Each row is a point on a landscape with many valleys, with its height.
From any point a ball rolls to the lowest of the 2 points nearest to it. It stops when none of these is lower. Distance is the straight distance between rows; heights are no part of it.
zuked: [ -7 -30  28 -34 -23 -10 -15  -5 -19   8  -1  -4  -3  -2 -28 -62 -10  11
 -41  18   2  -5  31  34]  height 7.47
Sili: [ 16  25   1  44 -35  -6  30  17 -21  -2 -10  26  10  26   7  -1  34 -42
   3 -28  13  16  45 -24]  height 0.87
lozo: [ 11  -4 -10  12  10  26  38  59 -21  27  47 -11   9  22  33  -1  -9  13
   9   5  20  11  -9 -19]  height 2.52
bilok: [ -7 -11  35   0 -31 -15 -25  -4   0  -2  -6  -8 -14  33 -18 -46   1   0
 -22  -7 -18   7  15  17]  height 6.88
toka: [  3   0   0   1 -13  -4 -27 -23  41 -16 -12  82   2  -7   3  38  11  44
   6  13  -1   0 -62  -5]  height 0.86
sep: [-47  16 -29 -33  -8  -8  -6 -21  52  -3 -21 -11  -8  24 -42   2 -33   2
 -16   4  20  -2  31  -4]  height 5.11
buzum: [-49  25 -15  -7 -17  -2  -3 -15  46 -27 -23   5  -7  -5 -34  19 -22   7
   6  22  21  -6  -4  -6]  height 5.82
Raf: [  7  26 -21  23   9 -30  -9  -1   3 -12   2 -52  -5   7 -30 -14   3 -46
  10 -31  35   9  29  -3]  height 4.36
pas: [ 18 -29  49  17 -47   0   1   8  39 -23  29  28 -28  -7  21 -34  15  29
 -35  44 -25  19  13  -8]  height 5.89
Lisi: [ 21  -3  35  31 -23  17   6  28  30  -3  -2   7 -34   3  37   0  14  35
 -24  10 -41  -5 -11 -26]  height 4.48
nemub: [ 10 -22  17 -18 -43 -30 -13 -44   8 -17   0  12  -7  -4 -23 -24 -25 -21
 -15  48  10  11   5  25]  height 6.83
tope: [ 25  -2 -13 -17  -3  15 -10 -25  42  -8  16  66  -9  -4  11  50  22  64
   6   2 -10  -1 -47 -17]  height 1.62
pivi: [ 20  -9  17  36 -28   3  18  -8 -20  -8 -32  -2   2   2  15  12  17 -47
  15 -21 -14  23   2 -25]  height 3.10
Ruvo: [ 28  27  -4 -22  14 -29 -61 -36 -10   8 -29  20   0 -34   5  13  12  10
  11  29  10  -6 -31  37]  height 5.70
dopu: [ 54   7   8 -24  34 -15  -7   4  -7  -7  13  -9  12 -17  12 -26  19  12
  22 -19 -10  -8 -32  39]  height 6.56
Renim: [ -4  -3 -13 -43   4  17  14  22  11  -9   9  13  28 -22  19  24 -11  15
  28  32   0  -1 -20 -10]  height 7.00
zegut: [-28   9  -9  19  34 -11  -4  -4 -25  31  -8 -39   7 -19 -35  -1   3 -29
  -1 -27  25  20  49 -19]  height 5.65
Leb: [-18  -2  -8 -28  15  10 -16 -18  16  -9   3  77 -12   8  -6  21  -3  64
 -22  -7 -19 -33 -41  13]  height 3.98
vabe: [ 19  23  28  35 -34   1  18  36  16 -10  -6 -22   4  23  11 -29  27  -5
   0  -4  -4   9   4  -9]  height 4.20
Ditob: [-21 -30  37  -9  -9   9 -25 -34   1  -4 -27  21 -13  -4  -8  -4 -13  12
 -16  16 -27 -17 -18  19]  height 3.49
vanot: [ 33   7   6  34  -1  24  45  48  -4  19  18 -14  -2  -1  39  20   3  -5
  20  21   5  16 -18 -36]  height 1.10
nabok: [-19   4  -7  37 -24  -4  -6 -56  30 -49 -36 -12 -36  11   0  23  10 -45
  -3 -21 -11   4  10 -16]  height 2.51
pela: [ 23 -15  30 -17 -23 -30 -28 -45 -14  -9 -27  -8   7 -25 -17 -24  -7 -21
 -21  32   1   1  -2  29]  height 6.41
Dugor: [ 20   9  14 -11   8 -32 -46 -50   0   2 -32   0   2 -32 -14   4   1 -25
  -5  25  10  -4 -14  28]  height 6.05
lavov: [-31   1  -5 -12  10  10   4 -22  -6   7 -27 -23   9 -25 -31  20 -13 -19
   4  10  12   0  12  -5]  height 4.83
kesu: [  4 -12   8 -37  10  10 -30 -37   1   8  -3  48 -20  12  10  14   2  53
 -12   4 -35 -36 -31  18]  height 4.79
fus: [ 37  -9 -27 -42  45 -10  18  24 -36  -1  26 -16  33 -10  16 -18  16  19
  10 -12  -2 -20 -10  41]  height 5.98
pulum: [ -4  19 -39 -32 -20 -37 -44 -21   5   6 -11  45  28 -34   4  18  28  46
  11  19  14   0 -22  25]  height 5.09
razin: [-24 -24   9 -25  -1  30  22  -2  -7   9 -39  11   4 -15 -19  21 -11 -13
  13   5 -10  -5 -11 -22]  height 5.47
sog: [ -8  36 -16  29  21 -27 -19 -21   1  10 -17 -38 -22   9 -30  -6   7 -34
  -6 -39  15  19  54   0]  height 5.02
Belis: [-10  13 -10  -6  17   0 -11  51 -17  13  22 -30  19   1   1 -42   1  19
   7  -9  17  -6   5  28]  height 4.58
Vis: [-23  -1 -16 -15  25 -10  10  14 -26  32 -34 -37  28 -15 -41 -21  12 -15
 -14  -6  25  -1  48   2]  height 6.15
zin: [  7 -49   5 -12 -45 -17   6 -43  13  -2  19   4 -23  21 -17 -17 -24 -27
 -18  33  -1  20  37  26]  height 7.29
nozu: [-34  -3  19  25 -12  40  27   9  45 -31 -12  13 -22   8 -16  25   0 -13
  -2 -12 -20  -3 -16 -31]  height 3.20
gem: [ 58  13  -5  19  17  14  43  36 -44  35  14   5   7  53  19 -27  25   8
   4  -7  10 -16 -13  11]  height 5.38
pasu: [-42  15   6  13  10  38   1  12  51 -33  17  11 -16  -4 -12  20 -14   5
  15   8  -1  -4 -23 -19]  height 4.30
ruboz: [-14 -57  35  -4   4  16  -7 -25 -31  27 -16  18 -17  -5 -13  -4 -16  -4
 -30  -4 -35 -11   7  11]  height 2.50
kiv: [ 15   2  -5  -6  19  12  12  69 -16   6  40 -18  19   9  27 -27   8  32
  16  -9   9   2 -15   0]  height 3.65
fego: [ 11  24  32   9 -36 -11 -20 -12  48 -47  -3   2 -11  10  21  -7   1   0
  -2  20 -16  16 -11 -11]  height 5.84
kaval: [ -8   1 -18 -36  61  -6  -7   4 -19  37  -2 -52  23 -35   7 -13  15   7
 -12  13  -6 -25  11  37]  height 7.23
Bef: [-13   5 -15 -32  28  26  -2  -3  20  -9  21  52  -7   4  10  45   1  53
  11   2 -19 -22 -42   0]  height 2.87
Sugen: [  2  11  -8  19 -37 -16  28  30  -2  10  -4 -15  13  51 -31 -36  -1  -8
  -5 -29  16  20  39  -8]  height 2.69
Vufub: [ -2   2  26  22 -44  10  20  42  -6  15 -10  -6   5  41 -13 -35  21   5
 -13 -10   2  11  15 -13]  height 3.48
fak: [  9 -24  16  10  16   9   2 -30 -37  33 -39   2 -10 -16 -12  15 -11 -22
 -11 -27 -27  -7  11  -4]  height 3.34
Bimif: [-18 -15 -41 -36  51 -15   4 -17 -32   4  50 -38   7 -22  31  32 -42  23
 -25  17  12 -27   7  -7]  height 7.49
Fopub: [-40  13  -9 -24  -2   7  -1   6  20 -17   1  11  23 -33  -7  23 -20   2
  32  36  17  -4  -5  -8]  height 6.48
Zosa: [ 25  12  14  40  15   9 -10  31   3 -21  45 -25 -10   5  48  10  -2 -13
  19  -7   1  20 -27  -3]  height 3.29
Zan: [ -3 -21  32   5 -56 -11 -14  -8  30 -20  24   3 -25  32   2 -32  -4  19
 -22  28 -23  13  17   0]  height 6.55
Sidup: [ -1 -15 -15  27  40   4  -7   1 -40  21  24 -41  10 -25  15  25 -27 -34
  10 -19  29   9   2  -7]  height 4.95
Puz: [ -3 -36 -10  -3 -39 -27  13 -35  -2   2  -1  -1 -24  11 -36 -22 -23 -35
 -26  -6  -2  23  55   2]  height 7.72
bomol: [ 36  32  21  10 -11  -8 -10  27  30 -39   9 -13   8   6  11 -22  15  -5
  26   2  -1  16 -14  -2]  height 5.01
befe: [-24   0  17  38   6  55  43  32  26  -3 -12  17 -23  21  11  34   0  14
  -3 -12 -33  -9 -21 -34]  height 1.83
fum: [-10 -25 -12 -10   8  43  53  15   6  -1  -9  10  -5   4   5  43 -21   0
  21  11 -20   0 -28 -36]  height 6.17
Moz: [ 39   2 -23 -13  26   3  54  32 -57  27  20  -9   8  42   7 -28  19  36
   6   0 -10 -15 -10  12]  height 6.14
Pomam: [ -4  22 -17  24 -50 -25  29   4 -14   8  -8  22   2  43 -21 -20   4 -32
 -10 -33  13  21  68 -26]  height 1.82
luba: [ 34   6   1  56   5  13  33  34 -11  -4  34 -23   5  14  41  10  10 -32
  20  -7  16  13 -19 -12]  height 2.29
nuge: [ -3  -7  -7   2 -25   8  44  44 -11   1 -12  -2  17  12 -14  -1  -1 -19
  21   5  17  25  19 -26]  height 3.24
mes: [ 14  22   1  -8 -28 -22 -28 -13  48 -28  -2  58   5 -25  14  34  11  22
  25  31   3  20 -47 -19]  height 0.26
zikos: [ -1  -7 -42 -56  22   0   4   8 -18  -3  29   4  24 -20  31  31 -11  37
  21  21   1 -12  -1  10]  height 7.62
Niz: [-42 -16 -27 -27  43   2   7  12 -31  36  -9 -38  25 -37  -9   6   1 -13
 -13  10   0 -19  29   5]  height 6.68
Lasid: [ 27   2 -34 -20  44  -6  32  37 -44   4  47 -12  24  12  23 -47  18  49
   6 -16  -7 -30  -4  25]  height 5.10
Sota: [  9  19   9  14  19  16 -24  -1  32 -28  42  -8 -14 -13  57  34 -16   2
  25   6  -6  12 -37 -16]  height 4.37
sula: [ -5   3  20  14   4  39   9  22  18  16   3  -5 -23  23  23  13  10  30
   7  -6 -34  -6 -19 -20]  height 3.35
Barik: [ 23  -9   5  16 -10  28  42  30 -22  19 -12  -1   0   7  21  21   6 -30
  25  -4  -7  14  -2 -37]  height 2.24
kizuv: [-17  23  10  -9  -5 -11 -25  11   9   4 -15 -27  -8  10 -21 -30 -11   9
  -7   3   3   0  22  10]  height 6.22
Kuvi: [ 32  14  10  41  13  27  20  29 -43  40  26  -6   7  43  11 -19  30 -15
   8 -33  18 -16   1  19]  height 4.80
vur: [ 21 -17  39  25 -24  16 -19  -7  52 -23   6  30 -31 -15  30  -3   7  45
 -29  17 -45  -5  -9 -19]  height 5.20
lam: [  2  20   0  44  -9  11  17  46 -13  15  26 -15  23  25   5 -24  10 -22
   7 -32  36   6   7   0]  height 4.19
zalet: [-39   7 -16  22 -16   1   2 -42  49 -46 -28   9 -32  16 -39  26 -18 -37
  -8 -21   6   1   7  -5]  height 3.51
Fer: [  4  -2  34   8 -38 -11 -41 -41  32 -33   2  43 -24   1  20  -3  -1   8
  -7  29 -19  -2 -24   2]  height 6.47
vigom: [  2 -11   6   2 -14 -28  -2 -30 -18  12 -30 -20  -2   3 -39 -29   2 -34
 -30 -19   6  13  40   1]  height 8.10
nur: [ -2  10  -6 -51  37 -18 -36 -15  -9  28 -24 -19  28 -43   0   7  15   9
 -18  27   7 -18   6  31]  height 7.66
komi: [ 14  -3  18 -25  13  10 -24 -23 -12  10 -12   9 -15   2  10   6  -3  19
  -2   4 -32 -13 -17  11]  height 4.43
der: [-24  34  -9  -8   6 -13 -42  22  13  -7  27 -46   4   5  -9 -38  -7  16
   7  -1  23   6  18  14]  height 5.46
Lek: [-41  21 -27 -25 -12  -4 -43 -14  25  -8 -11  55  11 -28 -11  13  10  43
  -5  12  16 -11 -18   5]  height 4.76
lesot: [  1  29 -18  50   0 -13  20  25 -10  -4  19 -25  12  14 -28 -36   5 -36
  14 -39  46  13  26   4]  height 3.62
vaf: [ 59   4  16  -3  21 -16  25  12  -1 -22  -7  -1  26 -10  14 -32  11 -18
  31  -4  -6  -4 -39  22]  height 6.92
Vik: [-37  -2  20 -25  -7  -6 -18 -18  22  -2 -31  44  -7 -21 -13   2 -12  19
 -10  11  -6 -20 -30  17]  height 4.21
domub: [  8   4  -9  23  29   9   3   7 -55  37  -4 -12  11 -14   1   8   6 -47
  23 -37  21  13  10   5]  height 4.38
Vof: [-17 -38  16 -20  -6 -19 -11 -36 -18  28 -32   0  -3 -18 -46 -30  -1  -6
 -44  16   1  -1  25   4]  height 7.92
zopan: [ 42  13 -33 -38  11 -31 -50 -38  -9   6   0  38  25 -28  18  31  29  36
  21   7  10   3 -34  32]  height 5.35
safas: [ 34 -13  11  22  16  -4  10 -10 -51  31 -30 -15   0   2   2   8   9 -35
   8 -33 -15   2  -4  15]  height 3.90
Ponag: [-45  -7 -19   4 -22   2  13 -27  41 -18 -20  13 -20  32 -44   6 -36 -15
 -23 -22   7  -5  28 -12]  height 4.31
Larag: [-42 -22 -29 -16  58   8 -17  -8 -14   9  35 -29   6 -30  24  28 -42   4
 -19  -3  17 -24  -5  -6]  height 6.58
Bunof: [  3 -15 -56 -45  35 -10  11  10 -38 -10  65 -16  21 -10  32  17 -12  34
  -2  14  -5 -27  25  12]  height 8.45
vero: [-17  10  -3  10  -9  -4  24   7  -3  -6 -17 -15   2  -8 -25  10  -3 -42
  27 -13  12  19  28 -27]  height 4.04
kel: [-44 -21 -14  13  35  24   8   4  -7  12  23 -23   0 -20   4  37 -43 -20
   6 -16  14  -4 -11 -22]  height 5.71
gat: [ 10  -3   8  38 -31  -9 -18 -37  -3 -28 -38 -20 -15  -1  15  15  22 -56
   9 -33 -17  20  12 -12]  height 3.43

Two balls start at each pair of points below. Name the first point that both come to, or write -.
Larag, kizuv -> -
kaval, Bunof -> -
zuked, razin -> vanot

Where does a ball stop that starts at each point below?
vaf -> Sili
fego -> Sili
Vof -> vanot
Bimif -> ruboz
